A landscape with many peaks, sampled at points; each row gives a point and its height.
A climber steps from a point to the highest of its 2 nearest points, and stops where none of them is higher. Distance is the straight distance between rows; heights are no part of it.
q_848: [ -6  -5  17  -6  13 -10   1 -28  29   7 -11 -22 -15  -1  -2   8  -8 -22
  14  21  24 -16   4  -7   2   4  10   7  -5   3 -44 -15   7  -3   8  12
  26   0   5  10   1  -9  14  -7  13   7   9]  h=322
q_623: [ 22  11 -10   4 -18  14 -27  12 -18  11   7  16 -17   5  -8 -23   7   5
 -17  -5   1 -16 -13  -6   9 -12  -8  20  27 -37  -1  10 -13 -11  14   3
  -7   6 -35   4 -21  19 -13  -5  -1  -8 -15]  h=199
q_859: [-11 -10  -7  29  26  -1 -19  11 -24  19 -13  -8 -20  17 -13  -1  -5 -14
   2 -13   6 -12  -4  -8  -1  -4  13  16   6   6 -39 -20 -10 -18 -16 -10
  -8  18  16   2  -4 -39  17   4 -31 -10  23]  h=464
q_926: [-29   8  24 -16  -2 -10 -18   4 -29   9  20   3  -1 -12 -27   6  12   2
  -3 -10  -4   3 -25  -1   3  15   2   4 -43  -7  -9 -19   7 -16   3  24
 -16   2  -4  -4   7   2   3  12 -11  -4   1]  h=553
q_222: [-11  -2   4  -5  -5  -5  -6  19 -15   7   0 -11  -5  -1  19   0 -24   1
  -6   4   9  -4   2  -4   9  13  30  11  15  11   2  -5 -13   6 -18 -24
  19  11  11   3  18 -23  -3  24 -16   0   9]  h=623
q_255: [ -7 -13 -20 -22  14   7  25 -28   6 -10  -9 -25  -8  14  24  26   6 -12
   2  -3   3 -15  -6   5  12 -28   5   7   8  38  14   5  20   5  14  11
  15  10   8  12 -32  14 -11 -42  37  -3   4]  h=443
q_605: [ -4 -11 -26  20  13   0  29 -30  46 -27 -14   0  15   2  26  28 -12  -3
  16   8  -1  23   2 -19 -36  -2  -7   4  15   6   9   8  15  12  -1   5
   6  -8   4   9   2 -17  13 -29  18  -1 -14]  h=332
q_445: [  8   6 -29   6   9  26 -13  23 -14 -25  28  22   6   6  -3 -15   8  40
  -8 -10  -9 -12   5  29   2  -9 -12   8  26 -13   8   1 -15   9  15  -6
 -20   0 -21  -4 -12  33  -8   1   1 -21  -1]  h=286
q_755: [  8 -17  16 -14  15   7  -4 -20  10  17   4 -25 -12 -15   9   5 -10  -7
   3  18  26 -14  21 -12  18  18  24  -9  -4   0 -24   4  15   1   2   3
  30   2  -2   3 -12 -13 -11  13   4  12  23]  h=355
q_727: [-10 -11  -4   9   1 -13  -2 -36  -1  -3  19  -3 -11 -28  22  23 -21 -12
   8 -10   0 -10  13  -3 -14   3   8 -15  10 -14  32  -9  -1  -9  -4   8
  19  -1 -28   1  24   1   2  20   5   1  10]  h=302
q_237: [ 31   2 -22  -5 -25  18  -3  -6 -11  17   9  14  -1   9  -4   1   8  11
 -14  -9   6 -10   0   7  -1   1  -2   3  11 -31  11  22  -8  11  22  -1
 -12  -5 -26   0  -8  20 -18   8   5 -11 -13]  h=175
q_529: [  9 -18 -13 -26   6  17   6  -1  -4   3   6 -12   3  10   1  21  20   5
 -22  -2   8 -18  -2  -4  12 -13  -7   0   9   7  -3  17  15  20   6  -4
   1   1   5 -14 -25  21 -21  -2  21 -15  -5]  h=57
q_335: [  4 -33 -32  17  -1   9 -12 -33  -5 -11  21   3  -1 -19  35   2 -12 -14
   6  -2 -12 -16  29  -5 -25 -11   0  -9  13  -5  18   5 -14 -12  -7   2
   4  -5 -28   1  13 -10   6  12   0   8  16]  h=333
q_459: [  7   6 -13  -5   5  -6  22 -32  14  -3  -1 -18  -2  -5  27  28  -4 -16
  15   5   6  -8   1   1  18 -21  15  -2   7  -2   0   9  18  -8  16  15
  18  14  -7  12 -31  -2  -6 -19  13  11   7]  h=401
q_430: [ 12  -6 -10 -12 -39  -4  -3   2 -31   4   9   2  10  -6  -7   1 -14  -3
 -15   4 -10  -8  24   3   7   5  -3 -25 -24  14  23  15  -4   9  17  -2
   9 -11  -7 -11  32   8  -5   3  13  16  -4]  h=398
q_689: [ -5  13  -2   9  -9   6  15   4  -5 -15   3  -8 -16  28  13   7   5 -24
 -10   0 -20  -2   1  -4  -4   1   5  -4 -16  25  12 -12   4 -20  -1   1
  20   0  19 -13   7  -2  -2 -13   9 -14  23]  h=633
q_271: [  5  -5   0  13  24  13 -13  19 -17  23 -13 -11 -21  13 -13  -4  13  -1
   8  10  15 -20  -8   6   8   5  10   9 -10 -11 -44  -2   3  -4   2   5
  -6  14  21  -1 -24 -26  11   2 -11  -5  27]  h=440
q_740: [  6   9   9  34   7  -7  -3  11  23   0   0  12 -11 -10   7 -16  12  -9
   1  14  11  30  12  -8 -18  21  -5  -2 -13 -24  10   5 -11   0 -20  -3
  -3  -5  10  -6  13 -18   0  11   1   4  -4]  h=502
q_958: [  6 -29  -2 -15 -12   7  -2 -13 -28   5  15 -10   1   5  13  13 -15 -22
 -23   9  -8 -21  24 -18  15  17  13 -20 -24  21  10  13   9   8  14  -2
  16  -1   5 -11  25   1 -15   3  15  -2  12]  h=465
q_831: [ 24   5  -1  -2 -29  26  -8  14  -1  17 -17  -9  -5  15  10   5   9  20
   2  -5  11  11   1   6  -2 -14  15   6  10 -36   9  23   3   1  -1 -19
  -3  -9  -2 -12 -42 -24 -19   8   2   3 -14]  h=118
q_569: [-18   5   3  18   9 -14 -23  14 -34  16  11   6 -14  15 -31  -4   0 -12
  -9 -16  -4  -1 -11  -2   4   1   4   9 -27   0 -20 -25   2 -16  -9   4
 -14  10   8  -7   9 -17   7  10 -28 -16  13]  h=503
q_817: [ 17  19   7  13 -11  22  -5   2  13  11 -25 -13 -19   5  13  11  10  -2
  20   5  16  12  11   1 -11  13  16   6   3 -16  -9  17   7 -12  -3  -5
  -7  -3   5   5 -35 -39   3  -5   7   0   0]  h=135
q_989: [ -5   6 -18  29   4  -4   9 -18  45  -2 -28   4   4   9   3  13  -2 -17
   7  18   6  27  -2 -30 -33   8  -8  17   4 -21  -9   9   2  -3  -8   4
   7   9   3  -2  -4 -26   7 -27  -5   7 -21]  h=356
q_192: [-11  -1  19 -16   9 -26   9 -13   1 -20  -3  22   6  -7  -5   8 -31  -6
  24 -27 -33   1 -22   5  -3   8 -15  -2 -11  32   9 -18 -10 -22  -1   2
  -7 -12 -11  24  30  14  16   4 -10 -20   2]  h=280
q_114: [ 25  -2  -3 -13 -20   5   7   5  -4  21 -16  -3   0   6   4  18  -6   9
  11  -7  10   7   9   2  13   7  13 -14  -9 -29   5  23  24  19   5 -24
   7  -6  -7  -4 -16 -25 -22  15   5  21 -14]  h=100
q_444: [ -7  13  30 -31   9 -18  -6  18 -15  15 -12 -13   3 -21  -1  19 -18   4
  14 -19  -9  -2 -13   5  24  23  23  -5 -26  23   5 -14 -11  -5   5   1
  -1   6  22   4   9  -8 -21  21 -12  12  13]  h=392
q_716: [-13  24  12  14   4  -2  -4  21   2   0  24   5   2  -2 -26 -28  18  20
 -13   3  11  12 -19  22  -8  -7 -11  11  -6 -15   6 -15 -15  -2  -5  16
   2  -5  -4  -2   4  22  20  -4 -16 -13  -4]  h=369
q_43: [ -1   1  -1  11  -6 -17 -13  17 -33  22  -5  13 -11 -17 -15 -24  -9  11
   5   4  12   3  -8  20  16   3   3  -4 -21 -36  -9  -6  -7   2   0   1
  -7  16 -10   6  18 -14  10  23 -10  24   5]  h=406
q_652: [ 10  19  12 -25   0   9 -13  15  -7  -2 -24  -8  -3   2 -28   0 -10   9
   0 -21  -2 -23  13  11  31  -9 -24  -6   3  -2  -1  -4   2  -4  10  -8
  18   6  -6 -13 -11  21 -12   1   0  16 -20]  h=246
q_983: [ -2 -17   8   3 -26   1  -5  12   0   4  33   5  11   7   0 -23   4   6
 -24  25  16  11   6  -2 -20  -1   3  19  16   4  12  22 -32  12 -17 -22
   0 -17  -6  -1   9  -7  -6   8  -8 -20  -6]  h=269
q_314: [  1  -7  -3 -10   5  -8  25   2  16 -18  20 -16  21  -1  15  -1  -8   5
 -11   0   8   0   4  23  10 -28 -10  -8 -12  40  41  -1 -13  19  12  27
  31 -13  29   8   7  32   4 -22  22 -21  20]  h=285
q_190: [  1 -17   2  -7   5   4  19  -3   0 -13  31  32  20 -15  25  -1  12   6
   0   2   0   3  -2  -6  -7  24 -13   8   0 -26  22  11  -8  26  17  10
 -22   2 -11   6  22   8 -22  18   4  -4 -14]  h=119
q_539: [  5  -3  22  -9 -13  -1  -1  35 -29  -3  36  23  22 -11 -20 -22 -12  37
 -14  10   2  21   1  29  18  29 -12   5 -27  -7  13   6 -15   7  18  -1
 -17   3 -14   0  25   2 -19  24 -22  11  -9]  h=248
q_116: [  6  19 -11  27  17  24  -1  -1  19  10  -9  12   2  -6   5 -10  20  12
   5  10   7  15   4  -5 -30  31   4   0  10 -33  -5   8  -6   0  -7  -1
 -14   4   0  -6  -2   1  -2   8 -16   5  -7]  h=554
q_807: [-10 -16  15  -3 -23 -26  -3 -26  -5  -4  21   0 -11 -14  -2  -5 -20 -11
   5   4   7 -13  14   1   4 -11  -6  -9  -4 -12  11  -5   0   5  -3   1
  21  -5 -34   6  26  13   5  18  14   7  -7]  h=276
q_947: [ -7  27  17  -9  29   1  -1  19   3  -6  15  -6  12 -16 -25  -6  19  32
  -3  -3   3   3 -12  21   6   5 -15  -8 -18  -4   4   0 -15  -7   4  21
   6   6   6 -22  -1  44  -2   6   0 -15   7]  h=336
q_285: [-25  10 -35   0  12   6   1 -10  -1 -14 -22  -3  -9  -7  20  24 -12   8
   3  -9 -16  -4 -22   4 -16 -12  -5  -5  33  21  20  -9   5  -6  -8  -2
  -3  17  -4  11  -7  15  28 -20  11  -9   1]  h=507
q_703: [  0 -15  -7 -13 -31  12 -11   7  -2  -6  14   5   2  10  16   3  -3  -1
 -24  -1   3  -2   4  -4  -8 -23   0  18  40  10  26   9 -18  13  -8 -24
 -11 -18  -8   2 -14  -6 -17   6  11 -16 -14]  h=303
q_177: [  3  14   8   8  10  12 -12  27  -8   4 -16  -4 -15  31 -17  -3   8   7
  12 -15 -11  -3   2   7  17   3   6   1   0   4 -33 -13  24  -2   5 -13
 -20   8  10  -3 -21  -8  -7   2 -12  -5   0]  h=487
q_443: [ 14   9  22 -11  -6 -18   1   8   8  10  -9  10   4  -3 -23  -5   3 -13
  16 -17  -1   0  14  -4  26   3  -5   0 -22  -7  -9  -8   8   8  14   0
 -11   1   3  12  -8 -19 -17   3 -15  25  -8]  h=484
q_812: [ -1 -40 -10  22  -9  -6   9 -12  17 -17  27  13   6  17  23 -18  -2 -10
  -9  27  -3  13   5 -19 -32 -10  -2  12  11   5   4  18 -24   3 -18 -10
 -13  -9 -13   3  10  -8  -2   0  -5 -26   9]  h=279
q_870: [  5 -10  20   3 -20   1   1   6  12   0 -11 -16 -17  27 -18 -17   4 -11
   3  18  14 -13  12   2   2  -6   1   4 -21  -4 -33  -6   0  10   3  -3
  18  -5   7  -4   6  -7  12  -7   9   4   1]  h=292
q_337: [-10  11  -6   6   5 -18   3  -7   6  -3   0  27   7 -21 -10 -26 -12  -9
   6  14   2  -1  -1   7   3   9 -15   8  19 -10  -9  -4 -20  -6   1  -3
 -10  15 -20  14  30   6  10   3 -17  20  -6]  h=468
q_113: [-20   1  22  -8   5 -24  14   0  -5 -23  20  -4   9  -4  15 -10 -19  -4
   0  10  -4   5 -18   8  19  -8   5   5 -10  20   7 -22 -12  -1 -15  11
  19   9  20   8  24  13  15   2 -10 -14  19]  h=802
q_816: [  5  -5 -27   7  38  -8   2  -8 -10   7   6   7   0 -17  10  13  -4  10
  -7  -4  -1  -8 -13  -1  18   6   5 -16 -10 -30  -8   5   3  -4  -2   4
   1  37 -11 -16   9  16  -5  20 -14   0  13]  h=121
q_913: [ -7  -2 -24  -7   5   8  17 -28   4 -15  -6  19  26   0   0  23  11  -6
  16 -17 -29  -5   9 -20 -17  15  -1  -8  -3   2  -5 -13  19   5  17   6
 -22   6  -4  -2   3   1  -9  -4 -12  16   1]  h=166
q_747: [  7  -4   6 -20   0 -20  29 -25  19  -7   0 -17  12   3  12  10  -8  -8
  22   4  -6  -4  -5   7  24 -21  18 -14 -17  26  -9  -6  11   2  22  18
   4  -1   7  16  -6  18   1 -17  14   3  18]  h=365
q_528: [-10 -24  15  15 -22   2 -17   9 -15   1  12   7 -19  45  -1  -6  -5 -23
 -12   0 -13   4  -9 -15 -20   1   4  28   4   5  -5   2 -17 -22  -2 -17
 -26  -8  -7   2   5 -30 -10   0 -18 -39   0]  h=397
q_787: [ -5  18   8  18   3 -17  15  -7  -3 -14   7   1 -12   5   5 -10   1 -22
 -15  21  -9  10 -19   4  -8  -3  -1   1 -17  17  -9 -25  -4 -28 -15  14
  23   2  27  -5  15  -3  27 -17  -1  -6  32]  h=704
q_422: [ -9  28   3   0   0   7  11 -18  28 -11 -24   6  -1   3 -11   0  17 -10
   4   6  -7  14  -6  -4 -24  -3 -10   5  13   9  -3 -17  15  -6 -11   2
   0 -16  13   6 -18   4  23 -35   7  10 -11]  h=472
q_380: [  9  -9 -29   3 -21  14   2 -23 -11  -9  25  10  14 -13   7  -2   6  -2
  -1   1 -10 -13  30  10 -21   4  -2 -16   5   3  13   5  -3  11  11   6
  -3 -20 -17   0  18   9  10   4  11  14   4]  h=339
q_151: [ 17  -4   1  -9  -1   7  13   5  10   5  17   3   5 -11  27  13   3   9
  -6   3  18  -2  -2   7  10  18   5  -6   6 -25  24  23 -10  21  21  -1
  -1  -2  -5   6   7   3 -19  21  10 -18  -2]  h=144
q_937: [-15   4  -1  -3  18  -8  17  -9  16 -20  12  20  25 -18   5 -12  -2   9
  10   5  -9  -5 -12  22  -5  -1 -17   2  24   6  16  -5 -26  15   5   2
 -11  -2 -10  16  28  31  19  -7  -3   0 -12]  h=421
q_21: [-12  20  -2   4 -13 -14  -9  -6   4   5 -23  10  -3  -2 -18 -17  -5 -23
   6   4  -4  -6  -4  -5  -2  -5 -12  10  16  -1 -10 -12  -1  -6  -7  -7
  -4   3  -7  15   6  -7  22 -19 -10  21 -18]  h=508
q_875: [-21  15   4  -4  18  -8  -9  -8  -9  12 -19   4  -8 -22 -19  -1  14  -2
  16   5   0  -2 -20  -3  -3  11   1  -5 -36 -21 -31 -16   7 -19   5  26
 -10  19   3  -4   5   2  18   0  -4  19   7]  h=504
q_130: [-10   3  31 -25   1 -12   2  -7  13 -16  -4  15  16  -8 -28   0  13  10
  20 -18 -15   7 -19  -1  -8   3 -20  -2  -9   9 -14 -12   3   1  -5   4
 -34 -14   0  11  -5  21   2   2   2 -12 -17]  h=232
q_462: [  4 -11  11   8   7   9   5  -4  -3   2 -10 -20 -11  17  27  25  -3 -38
   5  -5 -17  -1  11 -34  14  11  17   2  17  37  -2  12  25 -19   4  -6
   3   7  18  -2  -5 -34 -13 -16   9  -5  -1]  h=585
q_493: [  6   8   2 -12 -11   5 -29  25 -17  12 -15  -4 -21   9 -23 -11  -6  16
 -19  -2  11 -20  -6  13  26 -15 -14   5  25 -18  -8   5  -5   3   8 -17
   1   5 -17   1 -22  17  -4  -1   6  -7 -18]  h=221
q_945: [-23  24   2 -13 -15 -11  -4   4 -13   1 -12  -3  -9  -8  10  14  -3  -7
  -1  -4 -10  -5 -24   1   5  -9   4   2  12  -2  11 -10   2  -9  -3  -2
   3  15   0   2  -1   0  12  -1   1  -1  -5]  h=551
q_791: [-12   8   3  13  27 -13   3   4   6 -21 -22   4 -14   4   7  20 -13  -5
  19 -29 -20  17 -15 -19   3  18  -7  -2   4  20 -15 -21  21 -26  -7   1
 -13  18   8   9   7 -21   4   6  -9 -13  11]  h=402
q_972: [ 19   1  -8  -1  -5  11  -3 -24   6  11   8  -2   4 -12  -1  -8  13 -10
 -14  22   2 -18   8  -9   2  -2   3  -2  14 -20 -25   3   6  -1   8  13
  11   5 -17  -5 -13  10   4  -4  -4  31   0]  h=425
q_811: [ -8  10 -23  13   0  19 -32  14 -25 -17   9  25 -16  16  -8  -9  -3  22
 -15  -9 -25  -5 -15   9   4 -10  -3   7  33   1  -3  -9  -2 -21   4 -13
 -39   2 -21   5 -19  21   4 -13  -4 -34  -1]  h=320
q_28: [ 18  -3   5   4 -11  -3  19  14  22   1  -5 -29   1  17  12   6  -1  -7
  -7  11  15  11  21 -13  11 -27  16   2  -8  10   4  17   9   8 -13  -7
  36  -3  21 -13 -24 -21 -13 -16  11   8   4]  h=360
q_581: [  8  20  14 -23 -20  27  -4 -19 -18  -3 -19   7   5  -6 -17  -1  23  -3
  -2 -14   2  -8  12 -16   5   4 -21   7  13 -25   2   0  18   3   1  -2
  -1 -11   3 -18 -22  11 -15  -7  19  34 -36]  h=190
q_887: [ -7  15  16  -3 -27  -7 -17  42 -26  10  19  13  13  14 -28 -11  -2  10
 -20   7  -1  21  -6  14   2  22  -5   4 -30  12   3   1  -8   8   6   1
 -20 -12  18  -6  15 -10  -8  15 -19  -4  -6]  h=293
q_790: [  2  14   3   6  11 -13  37  -5  15  -9  21   0  34 -16   9  -3   7   3
   5  -5  -9  10 -16  32   2 -22  -4 -17 -18  14  44   1 -18   0  17  29
  13 -18  14  -3  17  30  13 -18  -1  -3  14]  h=254
q_62: [  0 -24 -26 -15  15  15   2 -27   4 -21  -3 -16   2  -5  39  32  -3 -21
  10 -12  -1 -18  15 -14  -1 -10 -11   8  32  41   4   8  27   8  -1   8
   7  -5  10  21 -19 -10   3 -28  28  -2  -6]  h=492
q_250: [-30  -9   9  -1  -7 -20   6   4  -8  -9  28   1  13   1  14  -6 -20   0
  -4  12   4   8 -15  -3  -4   0  27  14  18  23   7 -11  -9   9 -14 -11
   1  -2   0  21  25  -8  16  10 -16 -26  10]  h=707
q_614: [ 10  -3  -1  -5  23 -28  15 -18  16 -20 -12  -1   0   2   2   6 -29 -11
  17 -18 -26   3  -4   5   9  -9 -12 -12 -16  52   3 -14  -9 -16 -13   4
  10  -6  14  10  30  22  20  -9   9  -5  10]  h=304
q_357: [-17  17 -10  11   0   8  -7   9   5   6  -2  17  10   1 -17 -15  14  23
   5  -9   3  19   5  10 -17   8   1   0  11 -22   7   1  -2  14 -13 -26
 -20 -12  -8  -8   5  11  -7  20 -14  -1 -24]  h=498
q_354: [-11   1  36 -19   0 -10  -1   0  -5 -22  28  11  16 -12 -24   2  -7  17
  17 -18 -18  16 -15  24  -7  15 -18  -4 -30  18  11  -9 -11 -12   0   7
 -17 -19 -10   9  21  21   8  17  -7 -21 -12]  h=255
q_868: [  4  -8  10 -21  -3   7  13  13 -11   1  -5 -25   1  29   4  14   1  -9
  -2  -3  -7 -16  10  -6  14  11  13  -9 -17  41  -4   4  12  10  12  -7
  20  -2  23 -19  12  10 -18   0  12  -1   9]  h=548
q_918: [ -9  21  19 -20  22 -11   4  19  -4  14  -6  -9  11 -20  -9  -6   7  10
  -4  19  18  -8 -20  14  12  16   4   3 -24  -4  -7   2 -22   4  -1  18
  16  16  30  -6   9  14   4   5 -15   5  15]  h=315
q_272: [ -5   0   5  -3  17 -26  12  -5  17  -3 -15 -20   4   4   3  11  -6 -10
  18  -2 -11  10  -7  -8  15 -10  14 -17 -19  48 -23  -7  18  -7 -14   4
   3   1  21   2   3   5  12 -14   8   8  11]  h=331
q_952: [ 23 -12   4  12  -6  11 -16  18 -15  28 -12   9 -25  -2 -10 -25  -1   8
 -13  10  12   7  11   2  10  21   0 -11 -34 -39  -8   3   6  -3  -3  -6
   1   7  -8  -9   0 -21  -7  19  -6  22  10]  h=359
q_615: [ 21  -8 -13   9  11  -7  24   0  35 -17  11 -21  10  14  16   4 -11  -6
  -3  15   9   4  25   1  12 -21   1 -10 -10  34  10   4   2  22   1   8
  31 -12  34  -4  -2  14  -8 -21  21  -2  15]  h=321
q_264: [-24  -7  -1  18 -13  -6 -13   2 -12  -1   2  15 -22  18  -2 -24 -19  -4
   1   0  -2   7 -14   7 -23 -13   1  29  27   5  -4  -7 -23 -31 -15 -24
 -14   0 -25  19   7 -22  16   2 -17 -31  13]  h=367
q_743: [ 21  -9  15   0  -2   3  -8  37  -2  30  -7   0  -1  -5 -29 -25  -3  24
 -27   7  31   1  15  10  10  18 -17 -16 -29 -27   3   7   0  10   3   5
  29  -8   5 -14   8 -13  -8  20  -8  11   9]  h=313
q_565: [ -4 -27 -22  21   7  -5  14 -16  34 -24  -3   8   7   8  30   7 -18 -12
   9  13  -3  10  17 -32 -28   1   4   4  17   7   5   9  -6   9  -9 -14
   9  -3  -1   3  22 -19   0  -1   6 -10   2]  h=308
q_455: [ -8  -5   7  -6 -11 -33   0  -6 -16  18 -20  -2  -7 -10  -9   0 -15  -3
  16  11   6  -4 -11   4   7  10   9 -16 -37 -21 -15   3   0   6   4   1
   2  16  -5   4  29   0  18  11   2  21  -1]  h=454
q_84: [ 11  -3  -8  24  -5 -15  11  15   9   1  14   0  11 -19  22  -9  -4  -4
 -11  15   7  23  10  -6  12 -15   9 -15  -6 -10  28  14  -4  10 -17  -4
  14   0  12 -13  11 -10  -3  13   0  12   0]  h=449
q_976: [ -8 -14  -5 -25   6 -13  10 -12  10 -17 -10   5  22  -5  -7  17   2  19
  20 -22 -20   1 -19  14   2 -25 -15  -8  -3  18   0   0   5  18  -2  -1
 -33  -1  -1   9  -7  36   4  -7  16  -4 -19]  h=211
q_205: [ -3  -3   9 -12 -33  -7 -13  27 -36  18   1  -1   4   4 -23 -10 -28  15
 -19  11   7   4  13  13   4  25  13 -13 -31   3  10   8  -8  14   4 -21
  12  -9  -4 -12  40 -13  -8  19  -6  12  -4]  h=340
q_331: [-18 -16  -8  -5  -1   0  -4 -16  -1 -12 -14 -13  -2  -8  25  28 -10 -26
   4  -5 -12  -4   2 -35   0  -7   1  -8  33  31   0   6  29  -8 -10  -4
   1   3  -2   6  -5 -16   9  -9  14   3 -11]  h=537
q_557: [-13  -9 -26   5  15  12   7 -15   6 -13  16  -3   4 -11  26   9  -2  17
  -5   7   1 -12 -10  24 -20  -7  -3  -1  42  12  22   3 -19  16   0   3
  -9   1 -11  21   6  20  27 -10  13 -26   7]  h=460
q_112: [ 14 -19  -7   1  10   9   5  -6  19  -1   6 -20   3  -5  34   3  -9  -2
  -4  19  18  -4  20  -9   9  -7  15  -5   5 -10   5  17  -1  14 -17  -9
  36   6   7 -14  -6  -5  -8  13   1   9   8]  h=400
q_278: [ 13   1  15  10   1  13 -20  24 -16  35  22   3 -10  -1 -29 -26  37   1
 -22  12  21   0  -4 -13 -12  12 -10  17 -25 -22 -19   3   1   3   2  37
   3 -11   9 -10 -18  -5 -11   6 -11   4   7]  h=556
q_792: [ 19 -24 -18   2 -19   7  -7 -20   3   9  -6  -4  -3   0  16  -5  -2  -8
  -1  22  -1 -12  11 -10 -10 -17   3   0  34 -16 -10  21  -9  -2 -10 -14
  -4   7 -29   2 -19  -3   5  -1  -5  18  -8]  h=380
q_142: [  7  31  -2  21  24  12 -20  30  -1  26   4  12   1 -11 -27 -35  25  29
   0  -3  25   2 -18  11  -5  -1  -3  16   4 -48  -4  -2 -11  10   1  18
   1  -2  -3  -5  -8  18   5   1 -19   3 -12]  h=403
q_48: [-17  15  -5  26  27 -24  10  -7  31  -1 -25  -4  -4  -4   1  18 -10 -12
  18  -6   9  22 -10 -13 -14   4   6   7   2   4  -8 -13   3 -10 -16   2
   9  10  12  11   6 -29  22 -10 -14  -4   2]  h=378
q_153: [  5  27   6 -10 -14  22  -6  -7   0  -2 -10  -4  -9   5 -30  -1  29  14
 -11 -19   9   5   1   0   0 -18 -17   6  19  -3   6  -9  16  -2   0   1
 -10 -17   3  -7 -39  26  -7 -21  26  -2 -21]  h=210
q_881: [ 21  21   4   7  -1   8   6   6  26  10 -11 -11 -11   6 -24  -9  24  15
  -2   1  27   8   1  17   1 -12  -7   0  -6 -22  -6   7   5   5   8   9
   6  -4   1  -2 -28  16  -1 -12  17  -3  -5]  h=231
q_893: [  7  17 -24  16   6  13   9 -17  24 -14   3  19   5 -17  18 -10  22  -1
  -4  10  -9  17  -8   6 -27 -12 -18  -3  24  -4  23  -3   4  -2 -10  15
   0 -21  -4   2  -8  15  26 -22  15  10  -8]  h=438
q_369: [ -9  -2  23 -39  15 -11  12  -1   4   5 -12  -9  31 -31  12  12  -4  12
  21   6  -3  -4 -15   0  15  16  16 -15 -16   8  -3  11 -11  12   1   6
  -2  10  23   3   1  16 -10  13  -7  12   4]  h=352
q_364: [-13   9 -25  29   7   9 -14  -8   0 -13 -16  18 -20  13   2  -9 -14  10
   0 -11 -14   2 -18  -5 -25  -9  -1  13  36 -14   0 -14 -11 -36  -5 -14
 -19  14 -23  13 -11  -3  14 -10 -23 -28   8]  h=346
q_543: [ 11  23  15  -9 -12  -4  -9  25  -1  15 -22  -2   4  -9 -32 -18 -13  20
  -7 -13  19  -3  16  20  17   1 -24 -12 -12 -26  15   0 -10   2  12   3
  25  -1  -7 -12   9  13  -6  14  -6  18 -14]  h=274
q_253: [ -7  16   7   4  -7  13 -20  33 -13  24   8  15   3  -3 -16 -30  11  37
  -5  -2  29  10 -15  22 -10   4   1  17  13 -53   8   7 -19  16   3  -7
  -7 -14 -15  -6  -1   0  -9  25 -10  -5 -23]  h=444
q_291: [ 15   2   8  -1 -11  14  -7   7 -13  24  17 -13   1  -9 -17 -19  38  -5
 -33  20   9  -6   4 -12   7  -7   3  -7  -4  -1 -18  11  13 -19  10  27
  10  -3  -3 -22 -28   5  -9  -4   0  14  17]  h=486
q_343: [-16   4  23  -8   6  -9  -7  16 -24  -1 -24   0 -10   7  -1   9 -12 -13
  17 -24 -34   1 -12  -8  17  21   6  -5 -12  33 -13 -20  13 -20   2  -7
 -21  13  19  -1  17 -18  -6   7  -6   7   0]  h=435
q_169: [ 13 -14   7  14  -7   9  -9   7 -17   8 -15 -24 -21  16  19   0 -17 -21
  -3   2 -12  -5  20 -18  10   9  31  -5  11  22 -11   3   3 -18 -15 -28
  11   9   9 -13   9 -39  -3   5  -3  14   8]  h=550
q_491: [-12 -15 -32 -12  16 -11   7 -30  10 -19 -12   6  33 -12   6  26  -9  -6
  25 -18 -24  -9   8  -7  -2 -18 -17  -9  14  24  -5  -3  18  13   0   3
 -16   5  -4  12  -2  12   7 -14  -2  25 -17]  h=188
q_167: [ -5   6  27 -21 -16  22 -11   0 -17   4  -6   3 -10 -16  -3   0  31  -7
  -5   3   3  -4   7 -20  -4  24   1   4   6 -21  -7  -4  20   0   1  -1
 -10  -9   3  -8 -23 -18 -16   4  14  24 -10]  h=170
q_516: [ 10  -5  12   0 -19  -4  16  -8  21 -12  12  -2  -3  11  -7  -4  25   3
  -3  15  11  13   1  -5 -17  -4  -1  -4 -13  -2 -10   5   8  18  -6   3
  -4 -20   6  -4  -1   8   5  -5  28 -16   0]  h=260
q_874: [ 12  18  17  -9   5  -9  12  16  12  -5 -11  -5   4  17 -19   8  12   1
  17 -26 -17   6   0   8  27 -18  -7  -7 -20  16  -5  -9  20  -5  12   3
 -14   4  16  -2 -33   6 -23 -12  -2   4  -1]  h=543
q_850: [-15 -12 -40  11  29  -1   9 -22   6  -8   8  13  23  -7   8  13  -1   6
   1   0 -13  -5  -3   0 -16  11  -6 -14  -8  -8  -2   1  -3   6  10   9
  -9  18  -9 -10  29  22   6   9 -12  -5   4]  h=143
q_431: [ 14 -32 -31   3   2  23  -5 -12  13 -13   8   6   7   4  21   3  11  -2
  -9  -2  -3  -9  18  -8 -18 -22 -11  16  41   9  12  19 -13  17 -14 -17
 -19  -7  -7   5 -24  -2  -7 -10   2  -5  -8]  h=338
q_91: [ 24 -11 -19 -13   3  22  -1   0  -6   3 -12 -10   2  14  -3  27   6   9
   0 -28   4  -3  22   6  18 -14 -14 -16  -3  -1   4  22  31  12   6  -9
   4  -8  -1 -20 -26   4 -28   7  22   7 -18]  h=77
q_726: [  6  -1  24  10 -22  19 -15   0  -1  10  -3  -3 -19  -6   1  -5  12 -11
   2  -4  -2   8  31 -16 -19  19  19   2  -3 -12   7  -9   4 -11  -7 -11
  -6 -20  -2   1 -15 -49 -12   6  -3  18   4]  h=151
q_500: [-11 -15   8  16   6  -3  -5  13  -4  10  -3 -17 -24  46  -5   4  -6  -9
  -7 -10  -8 -10 -19  -6  -7 -10  19  26  11  20 -19 -18  -3  -9  -1 -13
 -15  15   4  10  -9 -20   3 -11 -18 -38  14]  h=430

For each start below, name the point where the climber stops.
q_130 | q_462
q_983 | q_278
q_237 | q_926
q_445 | q_926
q_812 | q_343
q_887 | q_113
q_335 | q_113
q_539 | q_113

Call two points neighbours if one is among the 2 nearest of the other. Go from one point of each pair to the other, from neighbour to neighbour, staying as high as possible. Name the lowest point that can't be avoided.
q_926 / q_874 | q_271
q_113 / q_462 | q_169
q_343 / q_116 | q_918
